Each row is a point on a landscape with many valleys, with its height.
From any point a ball takes the steepest step (drop divided by distance) to one of its 2 nearest points. It stops when none of these is lower. Distance is the straight distance between rows; heights are no part of it.
suv (h 426): [ -7  -3  -2   1  14  11   8 -45   3   2   2  -1 -23  -3 -18  18   3  14
   3  -9  -8  21]
zovim (h 183): [ -3 -12   9 -21   0 -10 -12  16  14 -23  10 -27 -18  28 -33  19   1 -11
  11   6   4  11]
mitov (h 495): [-10  -3 -12  -9  -3  14  -8   7   3  30 -12   6   1  -9  -8   9   9  -6
   4 -10   5   9]
kagif (h 611): [-27  12   5  11  25   4   0  21   9  -9  -2  12  -9  12 -11  12  11 -11
   8  22  -5 -23]
dul (h 133): [ 23   5   8  11   2  -3  10  -7 -15   1   2 -13   4 -21  -2 -16 -14  16
  -9 -13   4  16]
fegu (h 442): [ 14 -12   4  -2  -9 -15  12  -4 -21 -20   2  -3  10  -2 -28  -5  25 -14
   7  13  -2  -3]
zagid (h 622): [ -4   0   8 -24  10  -7   8  12 -11   7  23 -23 -23  29 -42  -4  -5  -7
   1  -5  13   6]
Bedop (h 179): [ -8   1  -8  20  -3  16   2 -19  10  11 -14   5   0 -12  10  18   0   7
   4   9  -6   3]
Dipum (h 477): [-17  11  -4  -5  -7  13   7  -1 -11  26  -3  20   6 -11  -9  17   9  -2
   4 -11  11   2]
Laru (h 210): [  8   3  -5   9 -18 -12  15 -36  -5 -16  -7   1   8 -31  11  -7   1   7
   8  34 -12  -1]
zaf (h 453): [  5 -23  13 -17   7  -6 -23   0   4 -22  -8   1 -11  13 -10  11   8 -15
 -15 -26  -1  27]
Limez (h 365): [ 11  11  11   7   9 -12  -8  -4  32 -23  14  -3 -17  -8   2  -2 -19   1
  -9   2 -19  -7]
mos (h 288): [  9  14   2   0  -4 -15  -4  34  10   8  14 -26   9  -4  -8 -20 -24  11
  11   1   1  -8]
ruk (h 264): [ 16  10  -4  12   7   2  -5 -15  18   4   9   5  -1 -13  -1   6 -19  -6
  -3  42   0  -4]
vefo (h 497): [-10 -10  15  -8  22  -2  17   7 -25 -20   4  15 -11  27  -5   2  27  -2
  -2  15  19 -22]
zelep (h 348): [ 14  -6  -7   1 -20  -3 -29  14  24  -5  16 -12  21   9 -13  10 -10  -3
  14  19 -23  -5]
pud (h 172): [  0   5  10  24   2   4  12   9 -13 -15  -7  11   5  -6  11  -2   4   7
  -2   3   4  -5]
fizo (h 287): [  8  14  -5  14  15   2   9 -12  -1  22   6 -18   8 -10  -3  -9 -17  19
  -1  19   2  13]
pif (h 545): [  2   2  -9  -2  -2  -2 -11   3  33   0 -10 -21   4  -5  18  -3 -11   6
  -2 -33  -6  14]
notal (h 318): [-19 -11  -2   5   9  24  11 -26  -8   6  -8  14  -8   9  -3  38  22   3
  -4  21  -4  18]
pade (h 63): [  0  -9   5  25  -7   1   0  -6   6  -9 -19  -1   0 -13  13   0  -9   9
   8  -1   0   9]
pemog (h 651): [-22   6  -8 -18   0  -8 -17  31 -18  13 -11  23   1  24  -8  -6  -3 -26
  -7  -2  -1 -22]
tib (h 450): [ -2  -1  -6  12 -15   9   5 -11  -5  18 -27  16   7   0  20  20   6   0
  -4 -23  17   6]
lifin (h 470): [  9 -16  -6  13 -28   6   6 -27 -12  21 -31  11   7  -5  16  31   9  -4
  -4 -16  12  18]
padon (h 657): [-36  11 -11 -27  -2   7 -19  20 -18  15 -11  23   4   9  -3   9   4 -23
  -9 -16  -5  -9]
biso (h 610): [ -8  -5  11 -16  31  -2 -10 -18  14 -18   2 -12 -30  22 -20  24   3   6
  -4   7  -8  17]
nire (h 645): [ 10 -10   5  -7  12  -1  -9 -22  10 -19  13   0 -16  10 -21  18   5 -15
   0  36 -16   1]
zibo (h 65): [ -9   1 -17   7 -14  -5 -13 -11  33   8 -22 -12   4  -9  36  14 -11   4
  25  10  -9  -6]
vove (h 298): [ -8  11   4  19  -4   9  27 -14 -13  16  -9   4  14 -15  23   9  -6  15
   1  15  19   7]
Let (h 420): [ 20   0  -1   9 -12 -13  -1 -29  20 -22  15  -4  -6 -17  17   6 -24  15
  -7   6 -15  17]
Pidov (h 327): [ 11   5  13  -6  -1 -12   8   5 -12  -8   9  -2 -31 -26  -8 -19  -9  19
   1 -31 -10   2]
rir (h 99): [-28  21  -1 -17 -13  10   2  11   9  13 -26   9  -2  -2  26  19  13  -3
   5 -39  19 -29]
mipaf (h 256): [  2  21   8   6  16 -12  -1  28  13   4   7 -17  -1  -6   3 -25 -22  18
  11  12  -5 -13]
Tar (h 463): [ 10 -23   0   2  -2  -3  -9   4 -24  -9  -7   3   9  39 -19 -14  16 -30
 -18   6  17  -7]
Gufut (h 330): [ -6  -4  11  -5   3  -1 -11  24  -5   0  -4  15  -3  -4 -17   2   5 -16
   9  -4   3  -6]
vabi (h 554): [-21   8  15   1  -7  18  33 -15 -20  -9   1  27  -9  -7   7  17  17  14
  -4 -19  14  -6]
Mek (h 222): [ -3  12   6   7  21   1  -3  20  10   7   4  -4 -10  -4   9 -23  -7  20
   1   5   4 -14]
mot (h 369): [-11  22 -14   3   4   2   6  14   5  31   2   0   7 -23 -13   6  -7  12
  15  27  -4  -1]
kige (h 221): [-23  14 -31  -5  -4   7  -9  21  24  17 -17 -17  13 -21  20   6  10  -8
  12 -10   9  -7]
fav (h 404): [  7  -3  -6   5  -8 -11  11  -3 -14 -13   8  -1   8 -12 -27   4  12   4
  15  23 -13  -4]
rar (h 501): [ -3   1  -3   0 -15  -6  -4  15  -6  39 -10  -5  25 -19  11  -7 -25  -3
  15  -1  15  12]
Kove (h 294): [ -4 -16  14   7   7  -3  -6  14   3 -31  -7  -8 -11  31 -18  -1  12 -20
   8   1   5  -9]
fer (h 599): [-29  12  15  -3  24  14  10  18   9  -4   0  17  -5   6   1  18  17   3
   6   6  -3 -17]
gilu (h 549): [ 10 -20 -10  -4 -34  14 -26   6  -4  12  -6  11  23  -7  -2  21   4 -14
  17   6  -9  15]
Biguz (h 346): [ -3  -4  11  18   3 -21  25 -15 -20  -1 -12  -6  12 -21  35 -25 -14   7
  11  13   7   0]
valub (h 408): [ -2  12  -1 -24  19  -8   1  12   6  12  17 -19 -14  -2 -22  -9  -4  12
   0 -24 -13  13]
Lagi (h 445): [ 18  -1   0   4 -16 -16  -9   5   1 -18  15  -3  10 -17 -18   1 -13   7
  21   9 -10  -1]
vuzad (h 376): [-14  15  -2  -7 -14   3  17  -7 -22  41 -13  17  10  -6  24   0 -19   5
  -5 -18  27  -6]
bak (h 465): [  3 -15   8 -22   7  -5 -11 -10   9  -8   0  -4 -22   3 -10  11   3 -12
 -11 -40  -9  33]
roset (h 303): [  7  -9  -5  15 -25  -3  -9   8  -2 -11   0   8  33 -10   4  13   2  -2
  21  39 -11  -3]
Parus (h 521): [ -8  15  19  -9 -14   9  25  -4 -33  -9   1  25  19 -11   9   1  33   0
 -15   4  12  -8]
Geso (h 331): [-18  12 -12 -17  37  21   4 -16  16  16   4  -9 -15   6  -8  -4  11  15
   1 -31   3   3]
dol (h 165): [-28  20 -19 -13  -8  10   0  18  13  18 -14   2   7 -11  23  19  16  -5
   6 -20  18 -10]
Buso (h 301): [  5 -19 -11  -4  -7  24 -13 -33  20   3  -1 -11 -13   3   5  25   3  -1
   4   4 -28  21]
Lipet (h 424): [ -7  14 -14 -23   0  -1 -22  18  -9  25  -9   5  -3  -2   7 -26 -18  -6
 -10 -24   0 -13]
bopaf (h 366): [-14 -16  19  -4  21   2 -13  14  -6 -24 -16  29 -15  18   3   0  20 -15
  -4 -18   7 -11]
Vilav (h 496): [-18  11  -5 -12 -13   8   7  -2 -36  23  -2  24   1  -6  -9   3  -3  -4
  -2 -12   5  -4]
mebo (h 392): [ 17   1  -4  -3  -3 -21  -4 -11  36 -22  26   3 -17  -5   5  11 -26   1
 -17   6 -21  12]
Luro (h 387): [ 21  -7   2  -5   3 -11  14   3 -10  -3  16  -2  -4  14  -1  -9 -12   0
 -26 -30  -2  26]
pid (h 555): [ -8  -2  -2 -13 -15   2 -22 -15  28 -18  10  -3 -16 -15  -9  12  -3  -2
  19   8 -33   0]
Zuti (h 427): [-32  29  17  10  -7   1  22   5   0  11   3   0   1 -25  23  12 -14  14
  16  17   6 -14]
kad (h 396): [  2  26   4   7  29 -11  -3  -1  29 -11  16  -8 -23  11  -3 -14 -18   6
 -20   3  -5  -5]
lolu (h 364): [ -1   4  21  18   5 -13   5  -8  14 -25  -8  -1 -22 -25  27 -15 -18  10
   3   5   1 -16]
fegi (h 153): [  5  -2 -13   5 -27   4 -24 -16  32   1 -10  -4   4  -9  27  14 -15  -3
  19  21 -15  -2]
bur (h 510): [  6  -6 -10  -7  -3  14 -22   6   2  30  -8   5  23   3 -11   2   6 -11
  -6  -7   6  19]
Ramuk (h 570): [-30  13  31   3   0  30  24  -6  -6  -8   5  22   4  -4  13  23  15  13
 -11 -11  14 -20]
Kizo (h 548): [ 23   1   6  -4 -16 -17   6   0 -38 -10 -12   7  20 -15   7 -32  10   0
  -5  -3   7  -2]
Bolil (h 461): [ 30 -11  -5  14 -17   8  -9 -35   9   4   6 -16  14  -4  25   8 -24   6
   2  22 -20  20]
ripiv (h 494): [ 19 -21 -10   7 -27  11 -10 -23 -15  13 -17  11   9 -13  -3  20   3  -6
  -1 -16   3  22]
Laza (h 454): [-18  12   8  -1  20   4  26  22 -14   1  21  18  -3   6  -1  -9   9  21
   6  12  14 -28]
Rafat (h 423): [  9  -2  -5  -1  -3  -5 -13  24   1  15   7  -9  13  36 -22 -14  -5 -23
 -17 -13  11  -4]
susof (h 625): [-15  -3  -5  15  -8  10   8 -14  -1 -16   4  16   4  -2   0  28  21 -13
  -6  44 -16  -4]
tesam (h 603): [-30  17   9  13   0  15  19 -14   1 -10   5  15   1  -9   1  35  16   4
  -9  24  -7 -10]
Zutu (h 398): [-19   9  18  20 -10   1  14  15  -1   2 -16   5   1 -10  44   0 -10   6
  12  -4  19 -10]
serug (h 594): [ -1  -6   7  -4 -16 -16  17  14   2 -25  28 -31 -13  20 -27 -18  -4  -3
   4  -3   6 -11]
rad (h 349): [ 11 -28  -6  -8  -1  17 -19 -13  11  -1   8  -8   3  10  -5  18   7 -10
   4  14 -32  20]
Beva (h 328): [  8   6   6   2  36  11  10  -5   5   5  13  -6 -16   8  -6 -14  -3  16
 -15 -13   0   8]
dopir (h 409): [ 10   8  -4 -15  -4  -8 -11  11 -22  20   4   3  -3   3 -11 -29 -30   2
 -17 -26  -4 -10]
Lup (h 486): [ -6   6   2   7 -18  -4  -1  28 -17  24 -10  10  28 -17  18  -8 -16  -9
   5   6  21   3]
mivu (h 573): [ 18  -4  10  -3 -17 -14 -21  28  12 -16   2  -5   8   2  -2 -10 -11  -8
  -2 -29  -1  -2]
zis (h 513): [ -1 -11  14  -5   5  -6   6  21 -24 -26   2  14 -17  23  -7 -12  25 -12
  -2   1  15 -29]
poku (h 319): [ 17  13  -2  -1   4  -4  -4  23   1  28   8 -14  12  -5  -9 -24 -22   5
  -4  -7   8   8]
Les (h 538): [ -8   7 -18 -10  -4  10 -18 -19  38  -4   9  -7 -16 -13  -2  12   3 -13
  15  13 -29  -6]
gefar (h 388): [  5  11  -3 -21  13  -3  -1  16  -7  17  16  -8 -13   5 -19 -16  -8  -1
 -16 -29  -1   1]
zalik (h 566): [ 25  -6   9   0 -21 -16 -11  17 -16 -27  -2   2  12  -1  -2 -26 -12 -14
 -11 -25   2  -7]
Loto (h 568): [ 25   0  12   4  -4 -25  12  16  -9 -28  14 -21   4  -3  10 -29 -16  12
  -7 -13   8  -9]
Pize (h 229): [  3   1   6  11   2  -6  13  19 -17 -21  -7   5  -6  -9   4 -13   8  12
   4   7  -2 -25]
vidat (h 559): [ 33  -1  12   0 -17 -26   4  11 -26 -22   0  -8  12  -8   9 -37  -2   0
  -7 -12  12 -12]
devum (h 626): [-12  -2   4  10  17  -3  -8  15  22 -10   2  -5 -15  28 -19   5   5 -17
   7  32  -7 -25]
nagur (h 635): [-11   2   4 -32  10   1  -7  14 -19  17   9  -9 -25  36 -32 -10  -4  -9
   2  -5  25 -13]
Bonu (h 428): [  2   8  -4  -1  -6   6  10 -15   7  19 -29   8 -11   2  16  14   5  11
  10 -45  19  -2]
Bifi (h 335): [ 12  -6   6  -1  24   8  12  17 -21  -1  12  13 -10  29  -4 -27   8   3
 -17 -12  27 -15]
bemu (h 362): [ 15 -13   8  -4  12  -8  11  15 -11   0  19 -10 -10  35 -10 -28   5  -3
 -21 -16  19  -7]
kuro (h 395): [-20  23   7  18   9  -1  14  -5   8  -3  -4  10  -7 -19  17  -1 -11  10
   7  26   1 -16]
vut (h 531): [ 13 -17  -3   5 -31   5 -25   2  12  -3  -4   1  13 -14  -6  10  -3  -2
  19 -13 -14  15]
rez (h 430): [ -6   6   4   6  19  -4  18  17 -12   5  16   0 -11   6 -25 -15   3  12
  13  16   2 -24]
zeme (h 578): [  4 -13  -5 -23  -8  -6 -18   8  32 -17  17 -14  -5  11  -7  21   1  -7
   7 -10 -34  24]
gufi (h 452): [ 33 -13  -4  12  -6 -13   6  -5  -7 -17  13 -16  24  22 -18  -5  13  -3
 -19   7   0  12]
Fibo (h 515): [ 23 -28   3   3 -34   1 -19 -17  -5 -12  -9   5  12 -12   1   4  -1  -6
   0 -22  -5  19]
libat (h 104): [ -3  -2 -14   3 -17  -2  -1 -10  26  19 -36 -15   8  -6  33  34   5   3
  22  -9  -6  -5]
bamog (h 581): [ 15  -4   6   0 -22 -20  18  21  -4 -26  26 -23  -5  10 -15 -31  -7  -2
  -3  -9   4 -16]
Zuton (h 432): [ 20 -28   9  -2   6 -11  -3  -5  -2 -29   4  -4  -3  21 -15   6  11 -11
 -17 -14   3  18]
gusuv (h 360): [  0   5  -7  12 -10  -2   9   8 -13  -7   3   6  19 -12 -14  15   7   2
  17  35  -6  -8]
Tafi (h 627): [  1  -6   7  -3  23  -4  -8 -36  17 -20  10  -1 -31  12 -10  16   1  -5
 -11  24 -17  15]
lev (h 393): [-23  20  -7 -12 -14  -2   1   9 -15  40 -17  11   9   2  30  -6 -17  -1
  -3 -26  21 -13]
Tane (h 429): [ 27   0 -16  -6 -11  11 -14 -24  25  17  17 -11   7  -4   6   7 -26  -1
   1  31 -23  14]
gorad (h 90): [  1   5  -4  15 -15  -7  24 -25 -16  -9 -10   6  14 -24  11   7  15   9
   1  31  -5   6]
muk (h 444): [ 16 -11   6  -2   4  -9 -12   3 -19  -5  -1   4   9  35 -15 -13  -4 -29
 -25 -12   9   5]
vidak (h 588): [  4 -20  -3 -27  13  -5 -25   8  23 -15   2 -20  -8  24  -8  28   7 -11
  -2   1 -18  32]
retu (h 386): [  4  -3  12   9 -11 -22  12  -2 -16  -3  -1 -16   9 -29  15 -18 -19   9
  26   1   2   2]
Muked (h 225): [ 23   0  -4  11  -4  -9   7 -17  -3   5   8 -20  11 -16  -3  -9 -15  12
  -4  18  -7  20]
Faf (h 272): [-13   5 -16   3  -4   2 -17  34  26  18 -10  -9  27 -11  15  -5   1  -6
  18  11   4  -4]
nup (h 446): [ 12   4   3   9 -14 -24  -9   2  10 -13  18 -15  21 -12   5  -6 -32   9
  13  19 -10   2]
bitu (h 647): [-10  -2  -2  13  17   9  14 -19 -12 -14   3  12   1   8  -8  20  24 -11
  -5  49  -9   1]
davo (h 505): [-10   4   4  -7  -9  -1  22  -7 -35  -3  -2  21  16  -5  -6   5  34 -12
 -12   9   7   0]
rop (h 180): [ 20  -3  -1  32  17   0   4 -23   0 -16  -5   0  13   7  11 -11  10   0
 -20  34   0  -1]
Neze (h 358): [ -6  -8   7  -3  22  12  -7  25  -6   5   2  23  -5  27   4 -20   4   1
 -11  -9  21 -18]
nub (h 422): [ 21 -16  -7   4 -10 -13  18   1  -9  -6  23 -26  21  30 -17 -15   8 -10
 -20   1  17  16]
gaki (h 586): [-30  12  13  15   8  23  12   3   2   1  -3  14   4   1  13  22  15   8
  -2   9   5  -4]
vufif (h 325): [  5   7  14  11  10 -15   7  -5   5 -29   8  -7 -17 -18   3 -19 -13  12
  -1   1 -14 -12]
Fal (h 231): [ -3   2  -4  21   0   2  28 -36 -19   5 -12   1   9  -9  19  12   6  21
  -1  19  13   6]
sisum (h 355): [-15   5   6   2  -5   0  -5  30  -2  -5 -13  25  -6  -8   2   4   8  -4
   6 -14   6 -12]
Mela (h 459): [ -2   2   2   9   1   1   8 -40   6  -9   1  -2 -29 -17  -7   6  -2  13
   3 -11 -17  10]
nikun (h 516): [ -5   4 -29  -5  13  14 -23 -13  43   4  -3 -13  -7  -1   9  10   8 -12
  -6  10 -21  -2]
riz (h 293): [ -3   6  -5  -1  32  19   4  -1  15  21  -1  -4  -4   4   3 -13   5  14
  -8 -19   6   7]
tebi (h 569): [  7 -13   7 -11 -13  -5 -19  -3  26 -30  12  -5 -10  -7 -13  16  -3   2
  10 -12 -30  14]
sosi (h 397): [-23   1 -11 -33  28  20  -7  -1  -3  30  -5   9  -2  17 -20  12  10  -8
   2 -11   9  16]
Puna (h 401): [-12  15  -5  -3  12  -2   3  18   9  12   9  -5  -7  -5 -27  -2  -1  10
  17  14  -7 -13]
rokan (h 646): [ -8  -3   0 -17   6  -2 -16  20 -28  12  -5   9 -15  33 -23 -14  -2 -20
  -9  -6  11 -20]
ralag (h 378): [-20  -9   5  -8  20  11  -7  18 -12  -7  -7  35 -12  20   8  -3  11  -7
 -12 -19  15 -11]
dipa (h 403): [ 12  -9  -3   9  -9  -6  -8  37  14   5   9 -21  20  26 -14 -13  -8 -13
  -2  -3  10  -5]
toko (h 406): [-15   9 -17 -12   2  11  -5 -11  10  22 -19   6 -16  -1  12  -2   3   1
  -1 -50  14  -8]
pimaz (h 498): [  0  -3 -27 -11  14   7 -18   4  31  10   7 -26   7  -2  -3   4   5  -9
   0  -1 -16   9]
Luzen (h 460): [ 12  -6  -3  -8  -4   6 -11 -11   6  11  10 -16  -3 -11 -22  10  -3   8
   3 -15 -18  25]
mavar (h 417): [  0   1   8   6 -11 -26   0 -10   9  -1   5 -19   5 -30  12 -12 -34   9
  23   8  -4   2]
kul (h 609): [  1   1   9 -10   2  -7  13  18   2  -2  29 -26 -20  23 -34 -15  -3  -2
   2  -5   1  -7]
rafid (h 567): [  3  -8   1 -12  -6  -5 -32  27  19  -9  -2  -5   8   6  -1  -7   1 -18
  -8 -31  -6   5]
nur (h 300): [ 21 -16  -3  10 -23   3 -22 -25  17 -27   9   8   4  -8   7  11  -3  -8
   5  24 -27   1]
bopop (h 261): [  0   7   1  -7  25  11   0  14   5  27   0   1  -3  -2  13 -27  -6  24
   0 -19  16  -5]
belif (h 356): [ -4   0   9 -17   4   2  -2  -3  -5  -1   6   6 -32 -10  -8 -15   1   9
   1 -36  -4   4]
tofup (h 391): [ 25 -13 -13 -11 -12  11 -13 -16  12   1  26 -10   6  11  -8  18 -11  -3
   2  28 -37  20]
dabab (h 333): [ -6 -20  16  10  19   2  -8  14   5 -28 -12  11 -11  31  -4   6  23 -15
  -3   5   6  -4]
Lemil (h 375): [-12   1  22  17 -10   0  18   5 -22  19 -15  10  10  -5  50  -8 -12  -2
   0  -6  32  -2]
vepi (h 295): [ 14  -3   0  13 -17  -6  -5 -36   3 -27  -2  14  -3 -28  16   5  -2  -6
  12  31 -15  -2]
taga (h 320): [ 13   5   1  19   9  -1  -5 -25  22   2  -3   0  -6 -16  26  -5 -21  -6
 -10  28   7  -4]
giko (h 100): [-18  27 -10  13  26  17   3  22  17  20   2   4   5   9   1  -4   0   9
  -3  28   4 -18]
gur (h 564): [ -7 -19  -8   2 -24  17 -20   7   0  15 -21  21  18   3   5  26  15 -26
   0  -2  -2   9]
Kem (h 181): [ -6  16 -11  14  23  16   1  -6  21  13   4   7   3  -1  -1   4  -6   8
  -7  32  -8  -6]
kimu (h 520): [  7  -4  -7  -2 -16  -1 -10  -6   3  28 -15 -16  12 -25   5  -3 -13   6
  16 -11   2  12]
Gole (h 297): [  2  -8  12 -13  -5 -14 -11  19  -8 -10   4  -1 -13   7 -31  -3  -2 -18
   9 -19   2  -2]
ziv (h 389): [ 12 -14   5  -4  -6  -8  18  11 -13  -6  18 -21  -1  31 -21 -18   0  -9
 -24  -9  22   6]
vod (h 260): [-18  -3  -5   9  -9  21  13 -27   3  20 -12  11   1   3   4  45  17   6
   1   6  -7   9]
Geg (h 286): [  9   2   8   5   3 -14  15  -2 -15 -22   6  -5 -19 -26   1 -21   0  21
   9  -4  -7 -11]
kisav (h 471): [-14  -8  13  -3  30  11  25  22 -18 -10  15  21 -16  13  -3  -6  16  17
   1   6  14 -33]
kunon (h 488): [ 21 -16  -7  23 -25   3  -1 -34   3   6 -16  -9  11 -11  28  11 -17   9
  12  18  -6  14]
Zanu (h 433): [ -2  13 -10 -10   7   3   2 -13  10  22   7 -14 -18 -19 -13   0  -8  19
   3 -29 -15  17]
Mazig (h 644): [ -6 -12   1   4  11  -5  -9  -6  11 -17   6  -1  -7  16 -24  18   8 -17
  11  45 -11  -8]
vit (h 504): [ 12  -9  -5   0 -29 -32   7  -8   7 -46  26 -18  13  29 -11   5   9  -6
   3   5  -7   1]
gamun (h 469): [-16  18   7  11  -3  -1   9  34 -10  15  -1   5  19 -17   4   2  -3   1
  12   6  14  -6]
repuf (h 207): [ 19   2   6  -3   9  -1  17 -12 -32   4   5   5  -7 -15   1 -27  -4  18
 -15 -19  10   6]
zimo (h 535): [  3   3  -6  -1 -11   4 -14  -5  17  19 -17 -15  -2 -12  12  -5 -10   9
   2 -33   1  11]
zize (h 263): [ 13   1   8  -2  18  -2  27 -10 -28  -5   5   6  -1  -7   5 -23  18  18
  -8  -2  12 -11]
Pemuv (h 167): [-27  24  -4   2  19  13   3  25  15  16  -2  -3   3  -4  15  -6   5  16
   7   5   9 -12]
Duref (h 363): [ 12   0   1   4  20  -1   3  -3  13   4  10 -12  -3  10   0  -6 -15  12
 -29 -19  -8  31]
bedob (h 475): [  5 -10   2  -3   0  -7  16  -8 -34  -8  -5  10   9  14 -23  -1  35 -14
  -1  16  12   2]
Pem (h 383): [-26  14  12   0 -14   1  13  18   4  -3 -16  11 -12 -20  24   2   0   7
  14 -13   5 -17]
kadov (h 182): [ 10 -12 -23   2 -19  17 -12 -21  25  13 -30 -12  -4   3  24  33  11  -2
  12 -13 -17  -1]
Lon (h 311): [  5   2 -17   4 -10   0 -31  21  28   8   4 -12  30  -5   2  -4  -6   2
  20  20 -13 -11]
sapab (h 511): [-14   1  -2 -16   7   3   3  -7 -40  10  -5  29   3   8 -11  -5   1  -8
 -12 -11   2  -6]
bem (h 244): [ 10 -13 -24   3 -16  25 -12 -33  29  13 -17  -9 -16   2  15  28   3  -7
  14   6 -29   3]
norub (h 527): [  8  -4 -11  -3  -1  -6   0   0 -48  16  -3  15  12   9  -9 -21  -5  -8
 -20  -5   3  -9]
Keli (h 269): [ 12  -2  -9  21  21   2  20 -21 -12  -5  -3   3  15  10  -3 -15  25   5
 -12  28   1   7]
kuva (h 237): [ 14 -11  -8   9 -36  10 -25  -7  10 -17  -2  12  18  -8  20  17  -3  -2
  24  28 -20   2]
Zoki (h 489): [ -2 -15   2   7   0  -1   4  12 -24  -6  -5  14  16  21 -14   4  28 -26
  -6  18  18   0]
Fimav (h 347): [-10   7  11   3  -9   6  26  -3 -30  23  -3  14  17 -12  27   0  -4   3
 -11   0  32  -3]
Vel (h 479): [ 24 -12  -2   8 -15 -19   0 -13   1 -33  18 -13  20  13  -7   0   2   0
  -4  17 -16  12]
zaror (h 380): [  8  -6  -6   6  -7  -6 -21  31  26 -15  10 -13  17  23 -12  -1  -2  -9
   8   2  -4 -11]
Gegeg (h 312): [ -1   2  14  19  11 -15  22  -5 -16 -20 -15  -3   2 -17  39 -28  -1  12
   1  17  17  -9]
lemem (h 449): [ 12   4   2  10 -15  -5   8 -35   8 -15  -1  -7 -18 -24   7   7 -15  15
  -1  -1 -19   7]
kagu (h 368): [-23   7  -9 -33  28  18   2  -5   3  27   7  -3 -18   3 -23   0  13   8
  11 -23   2  10]
losa (h 384): [ -8   7  -9 -29   7   4 -10 -10   3  15  -7   2 -23  -5  -6  -5   0  -4
  -5 -51   2   3]
kav (h 410): [-11  17 -15 -13  -6   3 -17  25   0  33 -22   1  14  -8  25 -11  -9 -12
  -1 -27  14  -9]
Todu (h 558): [ -5   2  -8  -3   7   5 -28  22  34 -12 -12 -10   2   1   8  -6   7  -3
   0 -23  -6  -1]
duzo (h 374): [-18 -10   0   3  19  17  13 -43  -8  -7  -4  16 -18   0  -8  23  19  11
   0  12  -4  17]
tuv (h 526): [ 13  -4  -9   0   1   4 -12   2 -21  23  -7   9  20   2 -16 -12  -6 -12
 -12  -9   7  10]
dukub (h 539): [ 18  -1  -5  -8 -11 -13  -1  -1 -46   1 -12  12  16  -3   4 -34  -6  -5
 -23  -5   6  -9]
tipam (h 448): [-26  28  14   9  -5  -6  19  25 -15   8   4   2   4 -31   7   7  -8  12
  21  20   4 -15]
Muda (h 540): [-16  12  18  -4  -5   6  38 -11 -29 -20   3  23  -2 -15  15   4  30  15
  -5  -8   5 -12]
roro (h 664): [-31   3 -10 -28   8  15 -18   0   0  14 -24  27  -7  13   6   6   7 -18
  -7 -29   5  -7]
koluz (h 257): [ 16   3   3  27  15 -10  12 -10  -6 -20  -9  -8  15  -1  19 -24  -2   9
  -7  31  11 -10]
sot (h 245): [ -4 -15  13 -15   3 -12  -4  19   2 -29   5 -18 -15  33 -27   3   3 -18
   4  -8  13   0]
zuda (h 367): [-12  22   3  15  12   0   8 -18  28   6 -10  14 -16 -18  21   1 -19   3
   1  24   7 -13]
Pavi (h 407): [ 30 -18   1  -1  -7 -13   0   2 -13 -14  14   2   9   9  -8   0  -4  -9
 -31 -25   2  28]
kogat (h 598): [ -7  -4  -1 -24  26  -3 -13   1  23 -14   1 -18 -20  21 -14  20   9  -1
 -11  -1 -10  26]
Tenev (h 305): [ 14 -10   9  -5  21   1  24  -3 -26  -3   9  13  -6  19  -2 -30  24  15
 -18  -3  20 -18]
rus (h 334): [ -4  13 -14  14   2   8  12  -5  -7  33   6  -5  10 -21 -10   1 -13  22
  14  25   3  10]
tad (h 478): [  6 -10 -22 -14   4   9 -17  -3  17  25  12 -21   3  -3 -11   8   1   0
  -4 -10 -15  30]

For each start below, name the point where the ball stops.
vabi | kuva
gufi | dul
Mela | pade
vut | Geg
Bolil | zibo
Laza | dul
ralag | dul
nup | rop
Todu | giko
biso | gefar
nikun | gefar

For each start below, name every point that the ball comes to, in order.
tipam | Zuti kuro zuda taga ruk Kem giko
nire | Tafi biso kogat vidak zeme tebi pid Les nikun pimaz tad Luzen Zanu valub gefar
kisav | Laza rez Puna mot rus fizo Muked dul
